Each row is a point on a landscape with many valleys, with its height.
From any point a ball rolls to the lowest of the 2 points nearest to it. It stops when none of these is lower. Distance is the straight distance between rows; heights are no part of it.
K885 (h 22.1): [176 116 178 178 151 147  75 117 111 168 111 174 127  95 144 186 136 151
  94 159 171 116]
K774 (h 37.2): [109  88 188 119 149 149 111 154 107 125 118 123 116 121 117 202 118 181
  66 104 177 149]
K659 (h 29.7): [140 138 170 138 119 159 127 141 138  97 106 151 168 180 125 174 105 161
  64  83 163 150]
K567 (h 30.5): [111  90  79 102 114 122 102 102  62 142  73 120  68 166  82 160 125 169
 147  68 125 114]
K261 (h 29.2): [172 195 132 189 159 147 159  93 156 132 143 174 163  93 130 149 160 129
  78 129 178 119]
K543 (h 51.6): [123 135 143 121 117 123  66 133 117  81 138 165 161 162 136 150 109 110
 128 200  87 151]
K998 (h 44.4): [105 171 113  93 149 131 141 154 148 120 186 131 189 133 115 104 123  67
 136 190  95 154]
K180 (h 84.2): [ 77 114  81  74 129 127 130 151  95  86 135  93 140 151  85 127 106 165
 115 118 103 146]
K835 (h 42.6): [151 102 156 149 148 137  87 125  97 165 123 178  85 102 137 196 147 147
 132 155 169 107]
K269 (h 66.1): [168 150 124 133 116 141 129 117 117 132  99 141 132  85 168 144 115 106
 106 126  86 137]
K758 (h 71.0): [136 110 155 133 130  95 104 131 171 118 148 126  96 173  96  92 143 138
 190 186 177  98]
K449 (h 81.6): [128 124  77  85 136 145 105 148  57  77 146 172 121 159  97 118 108 127
 148 115  35 130]
K413 (h 68.9): [102 140 102  91 170 131  97 131 117 175 169 127 162  90 126 152 133 101
  79 202 151 185]
K133 (h 33.3): [ 98 102  98 111 101 116 109  94  73 167  91  94  47 126 100 161 117 167
 131  84 158 118]
K26 (h 41.6): [116 122 114 106  96  97 131 128 126 160 161 130  61 121 106  96 141 146
 168 130 169 110]
K674 (h 79.0): [120 133  71 103 122 144 189 159 104 109 152 153 138 139 143 113 157  99
 145  83  53 117]
K218 (h 47.1): [109 167 121  95 136 130 125 135 180 118 156  89 176 124 111  94 102  93
 130 183  98 166]
K764 (h 37.4): [141 139 154 165 142 142 168 154 123 118 136 191 139 121 139 128 169 109
 150 100 159  96]
K770 (h 39.0): [ 99 106 146 112 147 153 113 140 106 161 135 113 124  92 128 189 125 159
  64 121 161 162]
K737 (h 62.3): [136 138  91 132 131 127 154 117  69 128  98 183 100 102 164 156 138  84
 156  92  75  86]
K742 (h 60.5): [ 84 112 110 115  75  84 113 116 171 150 144  68 119 114 125  58 101 133
 141 154 132 158]
K345 (h 54.1): [ 96  80 132 109 131 120  82 148 111  46 128 103 130 201  93 131 104 182
 132 139 118 129]
K117 (h 43.7): [128 152 110 114 121 121 160 131 166 141 160 123  71 106 119  97 159 109
 157 143 165 104]
K339 (h 27.3): [122  84 145 111 140 165 153 168  98 115 142 150  99 147 116 180 171 173
 141  78 175  98]
K617 (h 54.5): [142 113 160 153 115 140 115 147 126  74 102 120 153 167 160 136 119 143
 128 130  81 121]
K253 (h 52.5): [112 114 153 111 115  96  35 126 107  78 122 133 151 180 108 144  92 135
 123 183 103 150]
K444 (h 78.0): [106 123  74 103 121 156 205 167 126 138 131 117 152 119 133 118 149 124
 128  75 109 124]
K963 (h 65.8): [146 100  94 144 128 150 172 132 136 143  62 169 131 153 134 130 172 140
 150  52  97  90]
K160 (h 22.7): [160 168 161 160 117 162 132 123 139 104  95 153 172 149 148 141 116 140
  61  96 154 160]
K23 (h 84.5): [ 80 123  70  69 103 125 112 146  83 112 142 118 130 122 103 119  90 128
 118 109  85 163]
K434 (h 59.4): [ 99 137  98 114 104  93 125 124 166 170 174 101 142 130 122  46 114  94
 142 187 137 167]
K777 (h 26.1): [153 131 184 159 155 119 116 119 189 129 121  83 142 157 140 130 126 136
 122 144 169  99]
K820 (h 71.4): [122 160 165 106 156 146 151 151 164 144 182  85 223 126 117 128 114  95
  81 148 135 149]
K943 (h 85.3): [ 99 110 128 133  87  85  72 105  76 173 141 140 111 135 117 105  73 114
 171 142  66 123]
K322 (h 47.6): [138 151 155 123 158 119  87 138 136 107 150 163 161 159 156 153 137  96
 129 204 124 119]
K9 (h 84.9): [ 76 121  85 118  69  81 123 107  69 169 148 107 133 132 104  76  87 128
 145 107  37 157]
K590 (h 70.1): [105 132 136 109 148 134 113 124 147 149 125  69 164 100 124 155  88 146
  77 174 123 180]
K239 (h 77.3): [146 121 124 129 132 139 195 139 147 112 109 106 163 133 142 113 138 119
 127  68 121 130]
K536 (h 79.9): [ 74  79 138 122 126  89  92 137 134 114 170 109  94 153  82  90 129 185
 169 145 194 112]
K706 (h 57.2): [156 154 149 170 118 142 145 123 147  69  65 141 164 119 182 100  99 108
 102 103  70 162]
K903 (h 53.8): [119 181  89 112 103 101 164  92  99 160 159 161  75  84 132 113 139  94
 157 130  97  96]
K38 (h 67.4): [136 102  59 105 124 136 171 129 115 160  86 149 100 156 120 139 173 138
 149  54  56  95]
K823 (h 55.0): [104 123 121  82 144 115  94 126  80 153 184 170  97  96 102 161 162 112
 138 175 156 119]
K910 (h 43.9): [ 94 126 135  94 152 134 171 152 142 145 169  99 101  92 102 149 144 153
 132 113 194 125]
K549 (h 85.8): [112  79 143 146  95  90  50 120  91 138 141 151 106 157 125 110  92 133
 186 161  97 115]
K497 (h 38.7): [132 147 162 124 150 122 113 132 162 121 146 119 145 161 126 130 141 123
 127 188 161 115]
K598 (h 67.3): [155 151 145 156 144 122 125 122 118 112 139 207 115 106 169 147 150  90
 154 147 103  98]
K750 (h 14.9): [153 148 153 177 156 130 193 138 164 108 128 163 125 117 142 103 162  95
 169  97 149  84]
K779 (h 60.3): [166 123 114 155  90 152 164 103 136 175  44 135 119  90 154 139 131 126
  84  68 125 150]
K87 (h 82.3): [ 67 103 124  97 138 122 121 141 143  99 157  81 133 153  71  89 109 163
 147 134 185 116]
K538 (h 21.2): [118  86 157 133 140 142 133 137 156  87  86  66 120 184 112 153 112 185
 114  94 159 123]
K477 (h 28.0): [124  98  98  99 109 138 106 111  99 119  70 104  95 163 108 155 111 155
 129  84 101 127]
K395 (h 70.6): [115 145 147 100 150 142 150 148 169 153 147  70 178 113 120 122 108 136
  87 146 146 155]
K262 (h 86.9): [138  89 164 156 109  88  39 102 109 140 111 166  85 135 126 127 110 133
 185 169 144  96]
K623 (h 10.7): [122 101 176 135 162 128 127 136 184 122 117  61 108 178 107 152 115 162
 129 124 182 108]
K30 (h 41.3): [188 120 154 176 153 132  84  86 121 183 104 117 127  78 159 166 135 143
  99 181 141 124]
K594 (h 41.0): [125 112 139 113 147 147 152 142 126 166 143 112 111  82 130 162 134 165
 110 122 163 143]
K876 (h 79.7): [191 143 160 216 148 142 132  95 153 139 104 144 151  91 171 130 132 141
  75 135 164 144]
K246 (h 56.4): [135 137 116 121 130 112 116 106 165 162 149 100 131 125 117  65 135  91
 139 211 158 153]
K120 (h 22.4): [ 93 124 140  81 145 129 113 157 115  79 160 139 134 153 110 167 130 148
 132 150 153 117]
K671 (h 83.7): [ 53 114 104  75 151 119 125 154 115  85 154  78 150 156  75 112 101 176
 131 114 154 142]
K799 (h 36.4): [101 108 105 107  96 101 122 103  99 169 132 114  53 132  97 128 143 155
 152  94 158 105]
K773 (h 38.9): [107 163 136 103 165 136 146 153 136 130 187 168 197 143 140 133 138  77
 119 172 118 140]
K282 (h 67.8): [177 165 132 176 127 142 150 107 141 141  86 136 148  62 179 106 124 103
  79 118  92 160]
K441 (h 72.6): [173 145 177 184 140 131 118 120 120 115 114 210 134 102 174 148 130 111
 110 130 118 132]
K619 (h 73.7): [158 150 164 159 160 140 152 128 170 141 154 113 190 117 130 110 131  96
 117 113 155 126]
K100 (h 30.4): [111 136 138  92 167 147 139 166 126 116 178 156 170 130 130 149 136 122
 141 146 130 121]
K864 (h 13.0): [102 103 147 108 148 141 110 159  98 112 162 155 113 154 109 188 163 160
 136 118 167 105]
K399 (h 78.1): [116 121 138 118 125 155 168 154 132  99 127 104 173 153 121 137 115 140
 117  92 127 138]
K291 (h 49.0): [ 90 146  88  83 114 122 131 119 105 168 165 120  92  89 106 125 133 122
 118 137 132 149]
K334 (h 69.1): [160 159 120 173 122 139 176 107 169 146  94 114 154  78 179  87 126  96
 103  97 133 157]
K338 (h 60.9): [108 140 104 103 142 114 105 114  95 169 182 168 118 116 111 120 151  88
 123 195 163 145]
K382 (h 47.0): [ 67 143  96  69 135 122 143 151 117 152 187 129 114 105  79 141 136 142
 134 138 167 134]
K22 (h 66.7): [130 138 125 123 157 133 114 122 133 177 168 132 148  90 127 146 161 105
 117 205 150 142]
K480 (h 40.3): [135 134 132 131 137 146 151 158 110 128 163 161 135  99 146 144 159 112
 129 118 143 122]
K326 (h 84.8): [ 89 141  67  91  82 113 125 111  70 139 117  92 134 127 107 116  70 116
 113 100  47 165]
K518 (h 33.4): [144 151 139 138 148 120 179 132 180 136 148 119 119 104 134  94 163 100
 177 129 153  69]
K565 (h 65.9): [122 128  67 114 109 128 155 122  99 143 124 164  72 140 118 137 168 126
 169  79  88  85]
K663 (h 6.1): [150 169 157 173 136 145 149 115 128 107 132 172 171 113 132 135 134 124
  80  95 167 135]
K400 (h 76.3): [ 99 108 150 123 134  97 101 126 168 144 168  98 107 154  98  83 150 145
 164 175 211 125]
K235 (h 62.6): [156 138 130 149 133 110 105 115 112  79 100 162 101 121 160 116 141 101
 174 152  79  98]
K372 (h 52.6): [154 130 127 138 120  99 110 102 169 152 117  98 113  96 135  85 107 117
 134 186 129 143]
K320 (h 49.1): [135 146 120 126 110 142 132 150 153 105 126 102 158 124 141 100 105 100
 149 164  79 151]
K995 (h 66.0): [146 123 135 132 121 113 112 120 188 113 117  93  89 149 124  93 139 146
 177 149 157 104]
K439 (h 69.7): [ 93 123 113  96 151 126  67 112 109 162 129 104 167  92 119 147  89 126
  61 187 145 189]
K595 (h 76.4): [175 155 165 198 157 128 132 103 177 160 134 113 179 100 154 108 136 124
  90 149 150 126]
K71 (h 51.1): [107 108 132 116 122 116  75 114  78 149 144 154  77 105 107 173 136 152
 144 162 174 115]
K328 (h 39.2): [128  89 139 124 131 148 179 158 143 123 118 122 120 171 113 151 180 148
 152  64 181  97]
K760 (h 76.0): [163 144 164 150 135 137 185 122 177 120 122 100 175 139 123  89 127 107
 130  65 147 106]
K470 (h 46.8): [138 106 111 128 131 142 176 161 141  94 117 104 113 171 113 117 172 141
 168  75 137  76]
K854 (h 63.7): [165 103 128 172 113 130 159 126 160 121  37 145 115 134 161 117 158 126
 137  52 115 104]
K871 (h 53.7): [144 116  96 127 133 135 145 142 139  73 131 137 104 190 122  99 159 134
 181 109  97  85]
K969 (h 59.1): [166 121 111 151 119 112 101 124 115  72 108 158  92 174 134  97 133 140
 192 130  80  72]
K669 (h 62.5): [134 108 112 139  76 101 125 117 164 114 101  80  81 152 123  65 117 158
 163 119 134 126]
K385 (h 33.8): [114 121 180 126 134 152 121 158 110 114 147 146 162 158 118 191 118 171
  78  94 172 138]
K807 (h 82.2): [117 130 108 100 143 142  96 160  78  66 153 164 170 152 124 151 107 115
 139 141  41 144]
K416 (h 50.8): [ 91 168  85 105  81  86 151 113 107 173 169 140  91  92 105 101 134 110
 136 136 118 127]
K839 (h 64.5): [155 154 117 152 132 138 142 121 100 140  94 171 123  89 186 145 124  76
 136  90  68 127]
K769 (h 58.4): [161 140 147 173 112 156 158 128 174 101  58  93 164 129 170 118 101 126
  89  99 103 160]
K190 (h 58.3): [146 174  86 120 111 110 148  94  60 150 137 194  74  97 140 136 142  85
 176 115  82  90]
K358 (h 85.1): [ 99 125 112 129  63  84 105 112  87 162 157 124 113 106 123  70  89 106
 164 134  44 138]
K920 (h 61.9): [166 115 113 164 108 130 135  93 135 148  30 142 107 113 177 153 135 105
 126  61  98 117]
K580 (h 78.9): [111 123 135 117 115 168 185 145 124 104 148 116 199 155  88 133 127 135
  88  52 166 137]
K185 (h 25.8): [122  91 114 118 119 127 115 125 145  88  68  71  93 169 113 135  99 165
 119 103 118 148]
K456 (h 80.4): [126 138  78  98 128 138 147 161  99  82 160 166 107 120 115 110 127 114
 155 128  72 119]
K3 (h 73.1): [127 141 156 117 174 148 130 121 137 167 187  88 207 148 116 135 140  89
  87 188 154 138]
K366 (h 49.9): [164 147 137 140 124 122 125 103 161 148  95  83  84  88 168 110 123 115
 123 143 126 122]
K519 (h 55.9): [172 136 171 164 123 144 116 117 126  74  74 143 159 145 173 149  96 116
 114 122  75 133]
K637 (h 77.4): [184 146 161 213 148 136 127  93 134 131  87 187 120  82 167 132 153 122
 102 118 141 138]
K939 (h 46.4): [171 128 150 162 133 139 111  97 146 168 104 107  92  65 175 146 129 139
  87 155 136 140]
K868 (h 59.3): [143 125 118 134  97 153 154 122 154 136  49  94 148 113 161 127 115 109
  75  79 105 166]
K116 (h 53.2): [133 104 147 125 125 116  73 138 115  68 114 110 120 186 122 148  98 158
 132 152  99 135]
K62 (h 61.1): [117 103 118 141  81  90 122 106 173 158 109  50  81 121 124  70  98 145
 144 139 145 147]

For each start below, name the point where the ball stops.
K617 | K623
K449 | K619
K38 | K623
K416 | K663
K345 | K623
K598 | K864
K180 | K885
K26 | K623

Two balls start at each pair of points below. Name the first point that both come to, or write -.
K326 / K439 | K885
K706 / K441 | -
K820 / K434 | K885
